Points on a hilly landscape, in no order, each with its height.
From any point a ball rolls to the lowest of the 2 points nearest to it. It stops when none of these is lower. Distance is the straight distance between rows; heights are no part of it.
K_147 h=191: [  9  16 -11  -7 -19  25  25   3  14  23  11  33  56  30  -7 -20  20   6
   2   0  15 -31  26 -21]
K_499 h=463: [ -1   1  47 -21  -7 -24  16 -14  60   5 -12  10 -27 -38   1 -10  -3  -7
  -6 -15  28  -4  -2  35]
K_418 h=147: [ 18  19   0  -7 -14  13  37 -18 -15  53  -3  15  29   6 -19   6  55 -49
   0   9   3 -12  -3  -2]
K_498 h=350: [-17 -25 -20  13  34  -2 -62  36   0 -36 -27 -29 -35  12  12  14 -19   0
  -8 -18 -21  34  12 -37]
K_238 h=102: [ 19   5 -12  -2  -5  17  36  -1  -7  21   7  19  23  30   3  14  -7  23
  11   2  11 -14  10 -17]
K_821 h=465: [ -6  11  -4 -26  51  15  13  -7  31 -10 -20  34  19   0 -52  -5  44 -28
  -8  19 -22  -1   2 -25]
K_861 h=505: [ 53  52   0 -26  23  19  46  -2 -36 -11  13  10  53  20 -40  60   8  29
 -13  -3 -20  -5  25   8]
K_126 h=205: [-15 -17   6  21   9 -10 -25  63  12 -55  18 -11  -9  -7  54  20 -24 -15
  -4  -5 -12  17  11 -33]
K_328 h=525: [-26 -42  20  26 -15  10 -62   5  35  12   5   1 -42 -22  40 -48 -47   8
  -2   7  23  -6  12  19]
K_580 h=390: [  7  -8  27  -1   2  15   6   6  54   0  -1  27  20  -8 -24  -7 -22 -16
  22  -5   6 -17   8   5]
K_264 h=346: [  9 -18 -40  -9  31  10 -15  31  19 -12 -11  14   9  24 -19  -2 -39 -12
 -33  -4 -33  16  42 -52]
K_29 h=492: [-35 -29  20  32  10 -46 -48 -13  11 -21  -3 -33 -46 -26  30 -16   4  25
  -5 -13   5  33 -28  10]
K_439 h=401: [-14 -16   2  13  -8 -14 -62  -3  59  12 -31 -12 -10   3  -8 -46   5 -13
   6 -27  18  -2  27 -25]
K_680 h=187: [-14 -12 -12   1 -33  20 -10 -36  28   4  -9  -5 -43 -21  -3 -13 -29  15
 -17 -15  11  -9 -16   7]
K_585 h=36: [-10  -1 -43  24  21   4  22  36 -75  -2  27  17  14  17 -11  -6  39 -24
 -46  -5 -33  -5   4  11]
K_219 h=564: [-31   5  -7   8  -8 -57 -41  -5 -25  30  25 -20 -41 -14   2 -65  14  25
  17   4  34  10 -14  23]
K_67 h=520: [-22 -17  29  12  -6 -22  -4 -32  63  35   3 -10 -12 -57 -23 -38 -28  -3
  25  18   5   8  -2  62]
K_747 h=503: [-39  12 -20 -19 -17 -29   3 -22 -47  25 -11 -13  -5 -14  24 -33  12  11
  -4  17  16 -17   3  43]
K_863 h=446: [-13 -13  -6 -11   3  25 -63  21  36   5 -31 -14 -15 -16  -9 -16 -40 -31
 -11   8 -31 -19  26 -20]
K_52 h=496: [  6   5 -40  21   3 -31 -18  30 -51 -34  14 -16   7  10  -1  15 -34  -6
  -2  -3 -32  -3  12  -7]
K_830 h=237: [ 31  27  -7  -7 -57 -37  17 -28  10  13 -10 -29  30 -26 -11  30   0  -4
  16 -12   0 -14  12  17]
K_612 h=284: [ 10   0 -14   8 -20 -17 -12  13   9  15   3  20  41   6   8 -40  -9  -9
  22  -1  12 -24  26  -4]
K_587 h=268: [ 14  -3 -33 -49   4  10  29 -17 -38  12 -16  17   0   5  -8  24  22  -6
 -12  16 -18  -7  -1 -22]
K_836 h=608: [ 15  -7  -6   0 -27  -3 -43  25 -16  -3  17 -28 -58  24  18 -29  -6  11
   5 -33  -4   8 -17 -79]
K_403 h=214: [ 30 -10 -14  -8   3  23  32   4 -32  14  11  10 -20  32 -12  -1 -17  23
   2   7  12  12 -10 -44]
K_895 h=541: [ 31 -11 -34  32  -8 -12   1  19 -23 -21   6  -3   3   7   0  28 -27 -25
 -13  -5 -57  11  -9 -26]
K_659 h=326: [ 27  50 -11 -50 -19 -38   6 -33  -3  -3 -22 -14   5 -13 -19   4  -2 -13
  27   0  -6  -8   7   2]
K_563 h=59: [ -2   1 -11 -60  -9 -19  -8 -28  22   2 -21   5  -8   0  -6 -25  -7   6
 -20   0   1  -9   6 -19]
K_34 h=207: [ 14  28 -24 -26   8  14  37 -18 -47  23   1  13  18  33 -14   2  45 -32
 -21  13  -4   3  -2 -39]
K_104 h=152: [ 14  20  29  12  15 -10  33 -11 -20  -1  -2  15  62  16  17  33  60  -5
 -10  -5 -16  -7   0  14]
K_851 h=504: [ -1 -35  14  26 -23   7 -41  -5  47   7   3  -2 -15 -28  12 -21 -36 -18
  24   9  -5  -6 -12   8]
K_991 h=341: [ 37  36  37 -43  -7   6  45 -20  22  10  -7  -2  42  -6 -32  25  17   9
  17   6  19 -13  -3  38]
K_657 h=477: [  1 -34 -10  14  -3  18 -58  20  20 -10  -8 -16 -20 -22  14 -12 -48 -26
  24  14 -12  -2  20 -11]
K_467 h=321: [ -2  13 -19 -21  -1  14  12 -32  20   7 -22  16   6  -4 -49   9  -1   4
  19  17 -14 -15  -7   4]
K_804 h=536: [-53 -40   9  29 -13   0 -88   1 -15 -26  22 -47 -76 -13  68 -34 -20  17
 -36   8   7  -6 -27 -12]
K_829 h=431: [  4  26  36 -37  10  -2  16   1  75 -18   6  31   8 -31 -19   0 -15  -3
  12   3  22 -22  13  34]
K_207 h=430: [ -2  -4  13 -13  36  23  18  -3  27 -12 -17  24 -17  16 -17   3  21 -39
 -20 -17  -9  11  -4 -46]
K_354 h=435: [-20  -6  -2  20  22 -24  20 -26 -46  -4   7 -18  33 -12  22   1  10   0
  21  23 -18   5 -24  15]
K_495 h=433: [-47  -2  10  -6  38  -2 -19  16  11 -28 -24   7 -27   4  16  -9   8  23
 -10 -24   3  16   2   2]
K_618 h=90: [-18   2 -43 -10 -40   3 -14 -18  -3 -15 -10  -5 -28   6  -1  -1 -28  42
 -13 -22   0 -15   3 -20]
K_359 h=289: [-15  12  35  26  20  -1  14  -8  38 -10 -21   5  23 -30 -17 -15  23  12
  16  -7  -8   1  -9  54]
K_943 h=195: [-22   1 -10   9 -14  19  45  -4 -59  32  16  -8  16  15   2  10  33  10
   1  31  34 -15  -8  50]
K_760 h=138: [ 14  16  -7  18 -38 -13  25  -7 -16  -8   8 -22  32 -17 -12  59   4  20
   7   0   4  -2   3  36]
K_794 h=546: [-29 -24  17  33  -4 -15   1 -17  36  18  19   1 -21 -42  11 -15  -9  18
   7   6  17  16 -24  58]
K_259 h=225: [ 53  31  23  13 -18   7  40  -4 -30   6   4 -20  60  -8 -13  72  11  18
  32  21   6  -5  10  54]
K_186 h=568: [ -7 -28   3  -2  -4  14 -17  18   3 -11   8   5 -24  23  28 -33 -41  27
  17  -3  20   4   4 -42]
K_811 h=532: [-26  17  -4 -22  -4 -46 -22  -8 -32  -3   0 -12 -29 -13  34 -33   4   5
  14  -6  11  -6  -5  16]
K_711 h=290: [ 55  38  39 -17  -3  22  44 -28  -5  15  -4  -7  75   4 -59  53  19   3
  18  15 -13  -8  10  38]
K_165 h=437: [-17 -38  19  43 -26  -9 -75  -6  66   5 -15 -33 -26 -14 -11 -37 -13  -4
   3 -27  20  35   1  -5]
K_410 h=391: [  0  56 -20 -48   0  16  25   9 -14  -7  -5   7  -1   0 -54   7  10   5
   8  12   0 -13  12   8]
K_43 h=194: [-12  11 -25 -44 -21 -11 -12  11   0 -15   1  12 -18   5   7 -24 -11  40
 -22 -28  21 -20  21 -10]
K_291 h=236: [ -9   1  49  46  24   5  35  -4   9 -22   0   8  34 -26  10  32  38   7
  -2  -9   0  10 -34  54]
K_883 h=489: [-18  -4  29 -13  -3 -10  -9 -20  74  39  -4   9 -52 -46 -17 -43 -24   0
  -4  -1  32   6  -6  27]
K_464 h=356: [ -1  -2   9  -6 -11   0 -39  15  45   0 -15  18   6   3  -9 -45 -21 -15
  26  -1  16 -15  30 -26]
K_455 h=442: [ 10  25 -39   1  -6 -18  16  19 -76 -27  31 -11  20  -1  13  38  -1  -6
  -5   7 -15 -12  -2  13]
K_939 h=524: [-20 -42  16  62  -9   5 -26  -7  55   3   3   8  -1 -26  22 -29  -6   1
  11  13   0 -19 -30  40]
K_263 h=551: [ 54  34  -4 -44  27  13  41   7  11 -12   7  35  57  30 -57  25   6   4
 -24  -1 -30  -7  36 -16]
K_279 h=519: [-32 -44   2  38  -7 -10 -75   2 -12 -26  11 -34 -50  -4  29 -17 -29  22
  -4   8  -4  19 -13  -6]
K_451 h=199: [-10  12  49  18  25   2  55 -13 -21   2   9   1  63  -2  22  40  65  21
 -12 -13  13  -6 -16  64]
K_173 h=278: [ -5 -23 -20  18  32   1 -39  71 -21 -49   9 -15 -19   8  21  24 -20 -14
 -29 -15 -18  12  16 -39]
K_807 h=470: [-23  -9   4   3 -21 -38  13 -36 -57  12  17 -23  19 -17  45   4  26  13
   5  21  21  -3 -24  47]
K_144 h=254: [-23   6 -14   5 -23  22  24 -32  33  22 -11  17 -20  -4 -36  -9  -2  20
   8 -10  26 -17 -18  14]
K_790 h=258: [ 11   3  38  20  -3 -17  14 -11  17  10  22  -5   0  -8  40   4  -7  -6
  23   2  19  20 -34   4]
K_169 h=296: [ 13  17  40  -4  -4 -38  20 -21  16  15  12  -9  26 -30  13   4  -1 -13
  33   0  25   7 -16  38]
K_882 h=251: [ 16   3  10  -5  -9  24  62   4 -62  48   5 -13  45  38  -2  39  48   9
   7  40  13  -3   8  40]
K_290 h=339: [ 29   7  51 -33   9 -18  20 -28  20  14 -18  -4  34 -10 -10  13  13 -16
  18  10   3 -11 -19  15]
K_253 h=361: [ -8  19 -14 -25  11  22  -7  40 -15 -19  11  10 -65  13  -2  -7  -3 -15
 -23 -20  -7  15  -5 -51]
K_769 h=384: [-11 -16  -5  28  35  16  18  -1 -28   4   3   9  10   1 -12  -8   9  -2
  24  11 -22  15  -5  26]
K_682 h=29: [ -1  13 -21  32 -50 -11  13  -5 -28   4  23 -13  14 -14   0  17   6   9
  -5   0   6 -24 -22  37]
K_693 h=453: [ 24  41  -7 -37  16  12  30  -1 -28 -27 -14   8  16   3 -53  44  -3  13
   3  -3 -25   1  15  27]
K_87 h=130: [-14  13 -24  17 -60   7  27 -21 -41  55  17 -23  10  -6   0  15  30  -2
 -11  29  21  -7 -13  44]
K_336 h=188: [  7  22 -32 -69   7   2  15 -35   1   3 -17  21   2  14 -23   2  26  -3
 -16  22   6 -18  19 -50]
K_504 h=589: [ 12  -8   8   8 -16  -8 -13  -1   5   3  13 -12 -43  28  29 -25 -18  19
  25  -9  27  26 -26 -49]
K_712 h=304: [ 26  21 -36 -48   0  24  13  10 -27  -5  26  13 -48  26 -26  -4  -3   5
 -18   3   2  12  -8 -61]
K_161 h=253: [ 25   3 -34 -10  10  10  12  31 -12  -5  10  41  12  32 -22  -1 -12 -14
 -35  -9 -23  -5  24 -34]
K_129 h=345: [ 47  26  -5   2 -17  21  51  41 -51  17  37  12  35  29   1  52  21   1
 -21  -9  -5  -2  14  -1]
K_736 h=137: [ -8 -30  37  27  23  -2 -46  38  23 -32   1 -18 -14  -3  56   3 -35 -10
  20  12 -10  22 -13 -18]
K_900 h=468: [ -6 -10  31  25   3 -43 -46 -23  46 -10 -19 -34 -29 -18   9 -10  -8  -3
  15 -21  21  38 -21  -5]
K_617 h=153: [ -7  -6 -34   9  22  -4  14  42 -41   3  21  35  -4  41 -14 -17  26  -7
 -43 -10 -16 -10  14 -24]
K_850 h=408: [  8 -31 -21  -2  15  36 -60  25  38  -6 -18  10  -5  21 -17  -9 -50 -20
 -12  -2 -42  -6  48 -47]
K_133 h=81: [  3   2   4  10 -21 -20  18 -25  -2  26  -2  10  45   5  17   0  50 -25
   3  10   0 -21   1  20]
K_862 h=202: [ 11 -30  31  42  21  -8   5  13   8 -27   8  -9   0   3  38  17 -32  -3
  34   8  -1  36 -21 -17]
K_565 h=457: [ -8 -29   5  -5  34  33   2 -23  26 -12 -35   8 -33  10  12  12 -15 -27
 -24 -11 -26   7 -11 -47]
K_287 h=491: [ -1 -22 -22 -10   1  25 -30 -31 -19  -9 -45 -13 -33   5  19   4 -26   2
 -10  -8 -26   6  -5 -48]
K_77 h=400: [-15   4   5  12  20  11   1  18   6 -20   6  15 -31   6  22   2  14 -14
 -15 -23  13   8 -11 -19]
K_244 h=337: [-18  -3  13  23  48  17  17   7  18 -12 -19  15  -3 -18  -6 -10  16 -18
  13   3 -20   5 -23  27]
K_339 h=543: [-35 -52  23  11   3  16 -28 -12  24  -2   1  10 -26   1  45 -50 -27  24
  13  11  24  15  -1  -2]
K_581 h=299: [ 38  23   3 -24 -14  23  53  12 -53  41  14  -4  31  42 -11  44  30   9
   3  22  25  14  14 -13]
K_655 h=394: [ 16  19 -34   6 -26   6  37  43 -57  -6  42  -3  -2  11  -4  26  16  16
 -10 -22   5  -6   1   1]
K_282 h=409: [-30 -21 -17   7  62  14 -48  21   6 -23 -34  -6  -8  20   0 -11  -3  -6
 -20 -20 -23  18  15 -21]

For each start below, name the point where the ball stops.
K_794 | K_238
K_804 | K_238
K_455 | K_682
K_354 | K_133
K_861 | K_618
K_263 | K_618
K_279 | K_238
K_186 | K_585
K_939 | K_585

Call two points neighbours if one is among the 2 nearest of the other. Go from one point of each pair to the other, from neighbour to neighbour, staying as low as possible. Name the highest point that can't be avoided.
K_238 and K_682 | K_495
K_133 and K_563 | K_587
K_682 and K_736 | K_991
K_563 and K_618 | K_43
